Each row is a point on a landscape with many valleys, with its height.
From any point a ball rolls to the lowest of the 3 points nearest to it. It stops when none of these is lower. Distance is the straight distance between rows; heights are no part of it.
luk (h 518): 126 105 127  96  88 108  82  86 133 104 101 107  84  84 113 108 119  92 111  86 115 103  92 100 100 124  85  78 112  93 113  62  98  83 135
pimo (h 56):  71  97  71 102  92  86 110  99 101 102  94 109  79 106  93  87  83 105 102 116  84  81 108 141 110 102  99  85 120  97  69 140  96 113 120
zita (h 220):  82 110 109 110 101  97 120  91  74 101  94 115  68  93  82 103  92  78  90  95 101 102 108 114  99  97  89 120 104 113  96 120  85 116  92
moge (h 366): 139 100 101 104 103 113  86 109 141  78 101 110 113 101 104 107 101  88 106 117 120 118 102  95  96 104 115 100 120  91 120  71 113  74 121
tuk (h 224):  88 100  77  98  99  95 101  97 121  77  99  91 113 117 101 113  89  93  98 143  79  88  99 141 127 106 103 104 133  92  79 126 127 114 126
dufi (h 185):  86 108 103  98 109 106 118 107  79 107 104  92  84  93 100  95 102  83  93  97  81 103 116 133 106  74  92 122 117 113  95 130  99 112  96
Vodas (h 203): 112  96 104 109  94 103  92 105 149  92 100 107 100  91  94  98 104  95 113 114 105 100  87 116 102 119  91  83 119  79  93  71  89  94 130
posa (h 364):  93  91  81  95  87  96 101  99  91 127 117 106 100 108  95  76  93 118  90 107 102  96  97 108 105 100 103 101  87 106  88 136 102 108  80
Vetir (h 292):  87  72  91  91  79  90 105 125 103 112  86 123  65  94 115  85  88 120 103 100  99  85  93 132 105 117  92  64  98  92  72 111  83 118 113
sepu (h 348): 113  94 117 118 106 113  88  92 139  69  86 113  96  97  96 114 101  62  94 110 103 105 109 106 102 115 117 105 142  96 113  81  92  71 114
lan (h 204):  81 118  67  94  88  89 106  97  63 115  88 102  96 116  90  84  70 125  65 132  88  95  89 103 103  75 102  88  79  95  88 133 101 121  80
bem (h 285): 133 106 129 103 125 109 106 101 107 102 117  90 106  95 112  93 114  76 114  70 109 129 116  96 105 118 102  99 112  91 122  73 125  73 128
rabar (h 469): 112  82  86  98  82  98  95 102 105  95  98 110 114  93 109  92 113 106 122 104 104  81  93 115 109 125  93  85  98 105  79 106  93  99 109
lev (h 300): 106  97  77  90  94 106  81 106 116 131 140  81 135 123 121  85 117 127 112 107  80  92  98 108 113 131  88  77 115 124  81 131 114  91 110
Niki (h 367):  88 106  91  87 103 103 117 102  60 113 118  86  86  99  83  82 110 100  79  85  86 118  99  89  85  92 102 113  79 116 100 119  91 118  78
nipo (h 414):  98  93 100  91  99 105  96  94  96 111 113 106  84  93 109 100 113 110 107  92  97  91  90 142 119 130  86  89 107 108  95 111  92 110 115
fep (h 611):  74  97 145 101  82  98 115 103  79  96  62 123  66  68  86 109 103  79  82  89 117  93  74  67  82 103 102 104  69  95 116  67  70 110 101
Teb (h 453): 109 118 104  94 122 111 103  98  70  95  88  80 110  82 100  96 107  70 102  70 119 122 111  79  94  99 110 121  72  95 135  67  93  83  95
gipa (h 375):  94 103  93  85 101  90 113  98  66 124 117  92  94 103 118  87 113 106  99  85  79 101 109 109 105  98  85 107 104 117  84 132  94 100  87
reg (h 369):  91 114 100 104  73  96  99 101  69 120  75 117  89  93  81  81  81 110  79 110 114  94  77  97  93  91  99  87  72  94  94 112  83 115  71
meloz (h 780): 115  80 112  83 106 114 106  97 105 119 131  96 120  88 124  76 117 130 119  58 105  93 115  70  81 121 101  79  75 114 103  78  96  85  87
limol (h 82): 103  82 120  79  88 109  86  93 108 123 118 116  88  85 142  87 112 122 112  78 100  84  89  81  89 119  87  72  86  98 111  69  96  97 113
gefo (h 246):  76  89  77 107  95  88 111 119 120  93 126  85 126 114  92 108  87 135  95 138  81  98  99 102 105  51 101 107 101 110  94 138 108 113 103
poset (h 598): 151  86 108  88  92  97  73  98 157  92 105  98 132 103 124 101 112 115 107 105 122  97  99  75  99 134 102  77 100  95 121  56  96  75 122
bova (h 386): 127 103 110 106 103 104  85 101 140  88 103  82 107  99 116 114 104  84 113 112 106 107  90 117 109 112  97  97 147 100 105  96 124  87 133
mopib (h 177):  98 103  95 101 108 103 100  96 112 116 123  80 110 126 110  92 117 116 115  86  85  98  97 122 118 119  76  82 123 121  94 130 109 102 116
doki (h 720): 116  92 114  88  93  94 100  86 110 115 104 104 112  87 107  91 111 113 114  67 124  91 103  67  79 119 103  88  61  93 105  60  95  87  85
pipar (h 169):  76 108 102 116 121 105 113  99  89  75 100  94  81 108  87 110 104  58  87 109  85  94 116 114 126  77  96 131 119 104  93 127 103 112  97
git (h 287):  82 108  77  86 103  85 110 117  93 107 125  70 118 104  92  80  84 135  85 116  72 108 102  89 108  51 106 115  81 112  98 132 104  95  69
nogi (h 362):  75 113  81 134 100  86 103 107  93  93  51 104 102 109  87 118  71  85  90 135 103  86  97 102  94  79  98 121  96  90  90 114  92 121  92
faku (h 542): 126  92  82  95 118 110  85 112 124  87 131  62 146 129  98 105 107 124 116  97  92 112 111  89 119  93 105  78  98 116 108  96 124  69 110
faz (h 307):  97 114 105 123 112  97 106  99  85  78  93 109 105 109  93 128  95  74  94 111  98 116 116  83 104  72 119 130 109  98 110 100  97 104  80
zal (h 327):  82  96  95  87 118 104 104  98  84 107 118  85 108 104 100 103 104 107 105 104  88 101 111 104 113  90 109 106 103 121  88 131 121 109  91
Nud (h 67): 119 108 119 127 112 113  92  94 125  68  61 112  87  87  81 131  90  54  81 102 122  98  97  86  81 103 116 119 116  70  99  82  76  86  92
mik (h 535):  90  74 134  81  95 108 110  85 105 109 104 101  69  88 126 103 115  89 121  65 123 102  89  99  98 119  88  79  97 100 114  73 100 101 126
Limi (h 638): 113  92 128  89  94 110 113 102  93 100 101 113  87  76 108  95 111 112 107  61 126  95  95  62  75 106  89  91  83 102 112  69  99 104  92
Mivib (h 394):  93 101  84  75 110  89 111 116  83 120 126  83 118 120  92  68 106 120  81  99  68 111  96  90 102  84  98 105  92 130 107 129  99 103  69
Kozun (h 440): 110 124  97  95 123 110 102  94  90  76  87 105 127  96  78 110  86 104 101 106 117 117 111  73  99  68 120 119  80 110 125  75 113  78  84
nizop (h 479): 125  92 100  77 112 111  71 104 113 100 126  77 135 115 114 100 123 117 125  93  98 105 108  93 103 123 106  83 105 114 119  91 113  65 128
Veno (h 577): 116  95 104  93 103 113  95  84 107 106  94 107 117  85 108 102 114 102 101  88 115 119 115  63  91  97 117  97  71  92 124  78 101  72 100
ziraf (h 110):  89  94  84 102  76 100  98 105  99  98  78 123  83  96  94 101  99 109 106 121  98  82 103 144 113 107 100  89  98  85  77 117 100 116 120
rorum (h 352):  98 123 115  90 104 117 119  89  52 116 101  95  70  97  84  94 102  73  88  75 102 112 101  91  86 103  86 105  88 103 101 114  92 103  91
vupo (h 318):  64  81 106  99  81  79 125 116 110 101  71 118  47  82  89 103 101  92  97 100 115  87  87 135  83 102  86  80  96  87  84 104  72 113 122
pezi (h 657): 106 106  90  97 129 107 106  99  80 107 102  87 116  99  95  95 107  96  92  96 110 120 104  68  93  80 124 117  85 106 110  99 107  95  79
mola (h 198):  81  95  98 121 104  87 106 115 124  76 128  67 105 123  91 114  90  91  92 121  67 105 112 125 117  63  95 122 126  99  98 124 120 115 113
ruk (h 544): 122  89 104  80 118 116  85 109 130  80 129  77 135 102 113 102 102  90 110  86 105 124 117  98 107 108  99  96 117  93 132  85 123  73 120
vuvur (h 671): 104  97 119  76  86 116 104 105  87 130 122 101 114 101 117  70  93 115 113  72  99 106 103  55  73 116  98  82  52  99 128  66  89  82  63
fedez (h 675): 110 102  85  86  99 102  83  98  76 108  96  95 122  94  97  95  92 109 104 100 107 114 109  55  91  95 119 101  69 109 117  87 102  84  80
lod (h 80): 101  94  99 107  90  94  97 105 118  92  82 117  77  93 101 104  97  92 106 107 116  85  96 122  99 112  95  92 106  83  82  92  89 115 123
Dez (h 323):  93  78  88  93 109  89  95 115 124  94 148  58 139 129  97  89 109 123 111 112  88 101 102 111 131  84  86  88 113 122 102 124 124  89 111
nuva (h 175):  84  89 115 103  83 100  95 115 139  85  82 110  55  96  98 109  99  86 102 100  95  88  71 149 116 108  95  83 107  75  81 100  82 104 132
zimor (h 373): 113  96  92  88 118 115  90 108 107 106 123  75 129 119 118  84 110 112 112  82  90  99 111 100 108 112  94  90 109 103  92 108 119  72 105
Zetid (h 589): 117  93  79  91 110 103  80 101 126  96 120  98 136 109 118 106 105 122 111 118  96  93 114  83  95 121 117  78  92  79 115  97 116  75 104
muded (h 188):  72  95 112 121 112 100 106  97 108  61 113  90 106 120  90 122  97  69  90 110  92 110 104 123 114  64 101 129 131 107 103 117 119 104 113
vos (h 438): 115 100 129  94 113 125 100  96  97 106 105  93  75  85 100  88 115  83 110  52 115 107 107  99 105 107  90 101 104  97 113  84  94  84 111
nelot (h 452): 112  85  97  92  94  92  90  91 104 127 129 102 115 104 126  85 105 118 125  74 100  85 106  85  99 128  87  87  89 107  93 101  89  94  98
ziv (h 231):  80 110  76 108 102  77  91 106 142  85  90 100 104 111  97 115  92  88  98 148  89  88  89 147 112  99 104 110 138  82  78 113 110 118 123
Bug (h 255): 101 106  97 110 106  98 108  96 108  87  98  89 112 113  90 122 110 103 100 109  89 100 107 115 107  99 100 106 126 100  98 123 111 105 115
zim (h 135): 110 117 123 112 123 114  98  81  91  81  60 121  93  89  88 118  92  59  89  92 114 112  95  63  83  86  94 130 100  84 111  70  81  91  96
suvur (h 184):  70 113  76 119 104  84 100 105 104  86  96 101 108 109  96 128  88 118  87 136  81  97 112 113 102  69 104 106 114 101 102 127 119 123 101
fafil (h 88): 103  66 121  94  73  94  99 105 112 119 104 103  84  93 123  95 112 124 125  79 112  81  85 103  95 128 101  60  94 102 101  74  96 100 109
lata (h 385):  78 104  91 102 110  96 109  95  88 108 131  69  84 109 102 100 108  94  99 101  79 101 105 125 128  82  89 109 123 120  89 151 120 121 107
mog (h 361): 103  80 108  98  72  94  86 111 105 120 123 116  88  95 127  86 103 123 105  80  93  81  87  86  87 114  83  80  82 116  92 101 101 109  87
lut (h 378):  93  93 119 123  96  91  99 109 109  90  62 125  74  71  80 109  93  78  96 101 113  87  87 114 108  99  89 111 111  93  95  89  77 114  96
Bavep (h 173):  65 107  81 110 109  85 121 105  85  77 111  81  96 116  95 109  98  95  83 123  74 100  98 107 108  54  96 131 119 103  88 139 107 115 103
zug (h 34):  85  89  86  91  98  91 107  95  99 115 117  92  89 106 129  85  98 131 114  89  81  99 100 135 117 116  81  77 114 115  68 139 106 114 117
lus (h 130): 121 108  90 125 107  93  81 106 114  73  67 122 109 107  81 115  88  88  93 116 107  94  94 103  89 102 104 117 118  84 100  85  95 106  95
Gevir (h 324): 113 107 102 105 113 100 104  98 103 100 108 101  98  86  96 107 111  95 105 104  93  93 106 109 102 108 106 106 108 105  97 103 102 107 113
kif (h 557): 105 105 121  91  87 111 103  99  76 109 104 103  85  76 102  90 109  96 106  66 122 111  89  61  84  95 110 106  76 104 122  64  88  97  69
mub (h 457): 110  83 146  99  98 112  96  94 119 104 104 113  78  86 111 108 126  94 113  89 121  87  79  96 105 122 100  83 110 106 111  57  93 104 133
mazu (h 493): 115 100  71  89 118 107  99  96  98  97 120  91 128 115  91 112 101 121 101 104 107 116 106  73 110  82 125 107  92 113 120 104 130  71  92
bofol (h 337): 116 110  98 105  94 111  94 112  98 110  74 123 116 103  79 104  81  85  95 118 116 111 111  76  92  93 122  91  75  84 123  62  93  90  85
Fadod (h 413): 130  95  91  99  85 103  81  95 128  94 111  98 115  91 110 102 111 113 107 105  96 110 102 100  96 125 105  92 111  97  94  84 119  94 112
zigi (h 579): 107 106  82  80  85 102  95 107  87 125  90 121 123 110 103  81  85 123  86  98 103 103 101  72  85 108 115  85  60 107 103  87  94 100  60
vezal (h 779): 104  84 104  86  81  97 103 116 113 108 100 120 114  95 122  86 110 140  97  77 115  83  95  60  79 116 103  78  72 111 103  56  99  97  83
mogi (h 407): 139  98 123  96  85 103  87 102 153  74  83 105 111  91  93 113 102  80 104 119 115 105  99  99  95 122  94  98 138  97 104  47  94  75 114
Bigul (h 610): 101 112  89  88 125 107  91  90  74 102 101  85 120 103  93  88 104 109  85  96 100 136 110  58 107  76 116 103  72  99 118  83 101  68  88
lud (h 278):  80  94  90 125 106  98 109 110 103  77 122  68 121 121  69 102  79 112  96 124  78 119 104  99 113  33 103 128 103  97 101 129 102 106  88
veluf (h 586):  89 100 134 103 107 104 105  88 102 102  98  97  51  75 114 106 119  78 113  57 122  94  89 109 111 118  60  97 118  95 109  79  98 109 135
Kopa (h 296): 122  99  82 105 101  90  73  99 123  94  84 111 121 101  99 112  94 110 108 129 109  91 104 101  81 117 116  87 107  90 106  95 102 110 113
mili (h 85): 103 112 101  87 105 120 116  98  58 113  97  99  95  97  96  95 108  97  86  81 104 109 102  85  86  93  99 125  81 109 113  93  89  99  80
dil (h 396): 120  92  79  96  85  96  77 102 132 111 125 104 127 111 121  95 100 137 128 109  88  86 109 100 101 125 109  84 107 107  75 108 103  83 108
tesu (h 623): 108  94 142 108  97 112 105  90 105  89  88 124  74  70  95 103 119  77  99  74 110  88  83 122  94 116  83 106 113  95 111  93  82 106 120
nofam (h 212):  81 108  87 121 114  89 109 102 114  58  91 104 100 102  96 129  82  80  84 136  84  90 102 123 116  90 101 120 129  99  89 124 109  99 107
lavo (h 286): 107 103 125 105  90  99 100 100 144  94  88 109  83  83  83 121 107  77 100  95 106 106  84 118 108 129 103  97 130  86  99  81  89  95 126
Fibuv (h 69):  78 101  70 109 109  92  92 104  87 107 107  93 101  99  93  84  84 123  79 126  77  85  94 106 104  69 110 101  93 103  80 139 111 120  73
tamig (h 376): 111 113 113 100 120 113 103  94  72  86  93 104  84  87  88 103  93  70  99  91 117 119 113  84  86  87  97 128  93 103 107  85  96  89  86
lifo (h 210):  99  88  93  84 101 105 101 107  92 123 136  91  94 105 122  65 110 121 112  66  95  98  93 107 110 123  70  77 109 116  88 118 102 103 101
Nenu (h 256):  93 100 101  93 124 112 116  97  83 101 116  79 101 104 100  99 100  90 106 100  94 107 123 118 122  89 106 114 120 115  99 119 119  98 106
razan (h 268): 120 102  89 119 118  85  92  97 116  83  80 117 129 105  97 104  92 100 102 124 118 115 108  91  94 101 110  98 105  81 110  81 119  91  88
feset (h 270): 115  98  93  88 105 111  99 106 116 106 137  82 121 121 116 106 108 114 115 112  86 104 100 122 116 113  96  90 123 106  91 113 121  96 113
dalu (h 228): 115 100  87 114 100  96  86 100 120  87  93 114 107  95 102 112 100  80 108 138  90  96 104 126 105 116 106  95 116  91  88 107 110 108 112
voz (h 221):  77  88 101  99  74  97 103 119 100 103  83 111  79  87 100  98  98 120 105  97 113  86  93 112 100 114 100  79 101 104  94  96  93 110 107
furaf (h 387): 120  90 112  97 105 104  88  96 121  92  97 101 107  87  94  99 106  98 113  97 116  99  98  91  88 116  99 103 103  96 112  75 104  92 116
palu (h 192):  88 100  61 101  96  76  97 101  92 119 115  91 115 112  90  93  84 140  85 131  83  97  93  78  99  61 112 101  75 100  86 136 111 114  69
sivup (h 230):  90 105 100 116 130 102  94  96 108  79 120  83 114 111  93 122  89  93 105 120  84 124 111 105 112  67 112 120 109  97 110  98 119  94 105
Nipas (h 433):  88 106  78  90 109  91 105 106  92  96 113  87 136 110 100 111  93 125 104 124 101 122 102  72  95  61 113  99  83  95 114  95 118  88  79
lezes (h 74): 103 102 113  85  71  96  93 119  88 118  80 108  96  85  91  98  95 113  91  87 113  93  77  54  71 103 106  72  57  95 121  50  86 102  74
Nakan (h 254):  64 128 102  95  98 105 127  89  40  99 107  85  70  97  91  88 110  70  65  96  81 112 101 123 106  82  88 132 105 108  88 127  85 114  86
zotat (h 146):  81  92 101 106  78  79  99  89 112  92  85 108  59  98  96 115 107  69 108 110  90  88  93 155 122 122  85 102 125  81  68 109  97 108 134
daro (h 585):  98  82 125  94  77 103 105  95 111 110 105 103  64  85 112 103 110  89 106  81 105  92  85 120 108 109  74  83 111  98 102  92  84 116 135
zikif (h 267): 109  89 102 116 117 106  96  95 115  97 133  63 120 118 101 108 110 105 103 104  96 112 101 108 118  91 104  94 113 101 114 121 113  85 115
tep (h 575):  88  97 103 111  79  96 110 110  92 118  69 115  95  86  93 110  96 107 107 115 106 101  93 100  83  96  99 106  83  92 100  78  83 112  84
guku (h 115):  86  88  83  87 109  93  99 103 105 123 139  77 127 127 112  69 104 136 106  88  66  86 105 108 115  97  91  88 108 127  86 150 107  95  77
gavu (h 395):  59 120  81 117  90  77 112  97  69  95  50 111  74 115  87  98  75  81  81 132  83  75  85 125  97  82  91 121 115  94  86 137  87 109  91
Sova (h 214):  94  93  71 107  99  90  93 112 130  85  96  94 132 109  96 112  81 115  96 153  86  88 100 120  98  84 115 103 105  95  86 131 114 108 109
Dasa (h 435): 118  92 107  86 102 110  98 100 105 114 123  88 115  94 117  94 112 105 118  75 102 105 110  94 110 117  93  74 107 102  97 104 110  93 122
zokom (h 304):  86 113 106 113  88  88 116  85  89  91  73 111  74 102  77 102  87  88  90 117 100  90  97 114  87 105  95 112  84  98  81 110  79 117  94
pob (h 253): 117 104 106 105 142 117 109  93 107  76 105  86 123 102 103 104 110  79 100  82 121 139 121  88 104  96 107 113 103  95 134  72 115  69  96
noge (h 134):  87  93  63  96  92  89 103 105 104 126 136  81 110 111 108  90  99 135 108 108  72  88  97 124 121 104 112  79 107 108  73 146 104  96 109
Zapi (h 100):  74 137 118 113 107 105 114  90  72  91  64 118  70  91  98 112  91  68  99 107  95 112  92 100  90  87  97 142  98  94  93  99  91 108  84
bove (h 477): 106 118 104 115  73 108  98 104  77 115  71 117  91  79  81  89  94  96  79  95 113  91  79  87  92 102 107  92  73 100 109  79  76 118  55
sase (h 191):  89 101  89 119 100  87  87 104 130  65  74 118  95 100  83 120  79  72  86 124  92  92  96 120 101 101 112 114 121  86  85  96 102 103 106
pav (h 275): 129 103 118 108 112 110  99 102  95  83  87 112 109  86  90 113  92  68  95  98 111 111 114  86  82  98 111 119 109  87 109  67  99  80  97
ribor (h 392): 100 120 102  78 101 115 103  95  59 108 113  95 103  88  95  91  95  99  86  79 105 113 105  67  90 108 108  97  75 101 121  88  99  96  62
fogip (h 537): 114 103 114  95 108 115 102  85  93 101  90 104 100 101 102 104 102  97 109  87 111 109 112  75  88 110 105 109  94 103 104  82 113  90 102
Miru (h 460):  92 103 122 112  90 100  98 107  77 101  73 121  88  89  84 101 100  93 102  96 119 102  82  71  90 103 116  93  79  85 113  60  85 108  84
Sar (h 445): 101  98  72 107  96  87  87  96 102 111 109 102 111 101 102  97  96 138 109 119  91  98 112  98 101 109 107  94  98 121  90 115 114 105 101
Tevib (h 371): 106 106  96 120 114  97  99  93  88  83  78 111  76  94  93 115  98  68 103 119 103 100 101  98  93 106  92 118 105  92  90 104  86 107 108
vakub (h 168):  97 106  79 103  81 103  87 110 128 107 100 107 113 104  98  91  89 118  99 130  97  87 102 123 113 115 115  86 106  86  79 118 107 114 119
vifiv (h 213):  88  89  60  90  89  80  72 118 133 106 121 101 132 118 109  91  83 130 111 133  77  82 103 122 114 105 120  78 113 107  83 129 116 114 107
mibe (h 564):  94  81 125 110  87  98 103 112  95 101  75 115  76  86  90 100 101  98  91  88 126  82  82  91  98 110  95  85  77  93 110  70  95 112  95
dener (h 120): 102  93 100  85 116 112 116  91  82 128 131  83 108 109 113  84 118 115 112  70  98 104 116  83  96 112 104  97 103 119 101 107 100  84  91
nemot (h 232):  76  94 101 106  91  99 120  88  66  99  97  93  56 119 101  99 103  83  95  87  78  98 108 148 122  98  81 122 122 113  74 131  91 120 126
Zavuf (h 470):  92  91  79  74  91  85  99 106  73 135 107 108 106 103  99  81  98 119  78  86  82  92 104 103  92 104 100 104  78 114  93 127  86 112  62
niv (h 363):  97 119 122 121 121 107 104 101  86  70  86 103  69 105  96 105 113  51 106  84 100 107 106 117 103 107  94 135 118 107 107  92  95 100 109
sir (h 342): 123 118 128 103 112 128  96  93 133  85 102  89  92 104 115 109 109  56 105  75 100 106 106 110 115 122  94  99 155 101 114 100 122  96 129
nibit (h 519):  99 111  73  89 106 107 112 110  80 118 107  89 131 103  93  84  96 120  93 101  86 118 102  72  92  66 119  96  63 104 113 116 113  94  61
sumav (h 459): 125  89 108 114  97  99  96 110 110  95  63 120 104  93  97 113 110 113 109  96 126  98  94  72  78 105 109 105  72  85 125  65  92  93  94
nefas (h 472): 100 108  96 104  76  89  98 111  66 117  86 112 112  98 102  88  85 125  88 108 103  94  94  79  89  94 117  76  68  84  93  83  96 121  70
Zuno (h 549): 113 105  78  85 117 104  92  99  99  86 107  81 145 105 105 102 102 114 107  90 114 119 108  70  98  79 120  96  89  95 132  82 110  75  94
pavem (h 271):  98  74 108  80  67  77  95 122 118 135 115 119  98 103 137  78 101 140 115  88  97  78  91 110  98 124 100  55  85 111  81  99  93 115  90
ritu (h 229):  88  99  74  86 100  91 104 105  76 116 104  90 108 118  95  74  88 131  57 118  74  97  82  86 104  71  98 104  85 118  90 149 104 120  57
gido (h 174):  87 114 100 105 100 103 109  85 110  90  93 104  80  97 106 113 106  77  94 123  80 105  95 147 116 108  92 109 132  88  79 127  92 114 127
seva (h 545):  98 103 127  78 107 119 106  92  65 112 106  92  79  66 107  79 112  90 100  56 120 107  98  85  77 109  84 106  79  93 116  72  92  96  96
rusi (h 129): 110 100 100  81  91 109  87  92  87 116 117  95 101  94 108  84 109 113 110  74 109 101 100  90  81 114 101  90  90 110 104  96  97  96  84
dadu (h 303):  98 116 116  96  99 105 112  90  74  98  97  95  70  81  97 103 112  78 104  92  96 109  97 118 102 102  93 125 110 106  97 104  95 114 106
mis (h 258): 130  99 103 119  99  93  80 102 131  84  77 121 105  94  94 116 100  84  99 120 120 106 104  82  88 100 110 106 108  87 119  63  98  88 104
gisul (h 125):  85 117  79 115 107  85 103 101  99 104  94  98 113 103  93 107  76 121  82 143  94  94 100  92  82  68 116 101  90  98  87 116 113 117  79
duz (h 570): 100  88  92 106  70  95  89 101  85 122  85 115 100  98 104  95 104 112  86 107 101  78  96  77  81 108 103  77  64 111  87  92  96 116  81
vog (h 114):  82 110  96 107 106  89 125 105  76  82  93 103  89 117  92 104  93  88  93 116  90  91 101 125 109  85 101 119 103 109  81 133  93 121  90
dafir (h 166): 114 104 116 129 101 109 102  95 113  79  77 105  93  96  92 125  94  57  99  88 110 102 102  89  99  91  89 120 113  85 106  78  87  96 107
nul (h 222):  95  99 104  99 114 104 102 102 105  91 116  68 112 116  93 100  97 101 101 112  79 113 110 120 123  89  95 105 129 108 105 122 124 108 114
geb (h 309):  92 115  84 104 111  93 105 109 102 100 135  79 133 119  92 102  98 120 104 111  83 105 112 100 102  76 106 101  99 117 106 119 121 103 103
noram (h 44): 101 113 107 120 108  94  83 102  91  95  60 113 104  84  94 124  77  84  91 120 114 100  94  87  87 100 113 112  91  78 103  77  90  93  84
pafin (h 527): 120  77 112  96  80 102  85 109 141 101  94 111 110  95 108 101 113 115 112  87 120  93  96  77  87 122  99  80  95  89 101  59  99  77 123
buze (h 563): 139  82 110  80 104 111  83  92 129  86 117 100 136 113 126  91 115 118 112  86 108 102 109  68  89 123  98  86  88  95 112  69 107  63 121
Galip (h 372):  95  77 138  97  90  89  97 102 136 100  82 101  69  79 103 128 117  77 105  89 135  85  70 111 102 123  81  86 119  87 103  55  78 100 135
ves (h 226):  68 119  90 137 114  87 116 100  94  57  88  96 100 118 100 135  83  84  85 137  86  95  95 102 115  57  97 134 112  85  97 111 114 111  97
gobu (h 294): 109  96 128 103  99 109 103  81 104  82  70 125  79  75  94 119 108  75 100  89 132 109  94  85  90 104 106 119 100  87 115  63  86  91 105
lubal (h 209):  92 127 109 114 118 106 106  84  84  72  80 122  83 101  84 129  93  61  80  91 120 105  88  87  94  82 107 134  98  97  88  80  81  97  91
kol (h 205):  85 106  96 103 119 102 112  87  85 109  97  86  71 122 100 102 107  72 111  97  84 107 105 153 141 108  69 119 136 106  84 137 103 118 140
beb (h 561):  83 107 128  99  79  86 112 101  74  97  64 118  67  79  87 106  95  87 110  91 110  87  80  90  76 104 100 101  75  93 104  85  71 120  83
funem (h 456): 121  94 119  89 117 128  88  92  89 110 111  94 115  97 121  93 113 100 114  64 115 118 119  73  95 108 101  96  86  93 118  80 106  68 112
zizud (h 329):  95  80  91  95  71  82 102 117 113 116 114 126 107 107 110  71  88 133 109  97  95  82  86 124  97 113  98  72  91 106  79 120  96 116  94
fogo (h 634): 124  85  79  94  84 105  80 104 123  98  95 119 124 103 104 105  96 129 110 105 106  82 101  70  78 128 117  73  79  91 110  73  97  92 100
lavin (h 280):  92 110 122 112  83 106 106  83  94  95  75 110  85  81  91 108 101  68 100  91 121 103  93  97  92  90  97 109  96  87 104  88  81 108 100
Zup (h 104):  71  82  92  94  66  76 123  97  99 105  85 121  57 108  81  91 101  89 116 123  88  82 101 158 112 106  87  90 101  87  72 129  78 110 113
nog (h 247):  85 106  97 101  85  90 110  95  68 114  96 104  95 108  89  90  90 116  87 113  93 104 100 108  95  88  98 101  90 103  78 123  87 136  76
Bod (h 295): 102 115 117 113 112 102 103  96 106  90  95  74  90 101  97 122 110  73 105  90  91 102 116 125 123 107  92 109 135 107 101 122 115  86 138
volip (h 359): 108 118  93  96  98 106 106  93  68  99  88 109  89  83  90  96  93  81  89  96 113 113  95  84  92  91 108 119  83  96 117  89  92 105  78
basi (h 556): 107 100  98  71  98 103 101  98  62 123 107  93 108  91  94  72  88 126  89  78  91 104  92  70  89  98  98  91  59 103 108  84  76  89  65
vuri (h 441):  94  90  81  83  92  96 111  96  60 130 120  92  90 118  95  64  98 127  76  99  82  93  94 111 101  96  87 100  91 106  82 150  93 122  64
Noso (h 131):  74 103  77 116  80  84 101  98  95 116  78 107  91 112  95  87  74 109  83 123 101  79 103 127  97  91 100 108  88 103  70 136  90 126  89
porav (h 118): 124 110 127 119 132 114  96  82 117  80  96 101  98 104  88 112 114  64 100  75 112 109 112  86  96 102  93 117 123  93 129  67 116  76 129
laf (h 269):  84  92  89  88 101  95 112  80  76 112 119  86  61 108 115  85 101 112 105  84  75  88 113 132 122  96  71 113 116 113  78 142  90 118 104
rema (h 497): 111  94  85  91 112 104  88  89 114 124 119  86 146 119 108 101  99 119 111  99  89  93 106  74 101 106 111  93  88 107 103 116 130  80  87
govi (h 451): 108 100  98  66 108 105  92  94  78 126 124  91 106 105 123  73 103 126 103  56  96  94 116  87  85 120  79  79  81 114  97 108  94  98  67
Zut (h 458): 106 125 142 104 110 108 115  90  71  89  92 105  61  80  92 105 102  79  91  60 107 104 106  92  88  92  98 114  96 101 113  74  77 104  90
Fipek (h 370): 112 103  72 109 115  92  99 106 110  85  91 107 140 114  84 125  83 110  92 123 106 123 106  75  99  75 119 107  91 101 119  88 119  92  88

For each start below, name the point where the ball stops.
daro => lod
veluf => lod
buze => zug
rema => zug

Call two points neighbours if one is among the 3 nearest of the other. Go from one point of each pair to the other, from neighbour to neighbour, staying as low as possible. Name the highest point that can't be avoided.
dener and lezes => Miru
limol and pimo => zizud
vog and Nud => zita
guku and zug => noge
Zapi and zim => lubal
lod and zug => vifiv
pimo and lod => ziraf
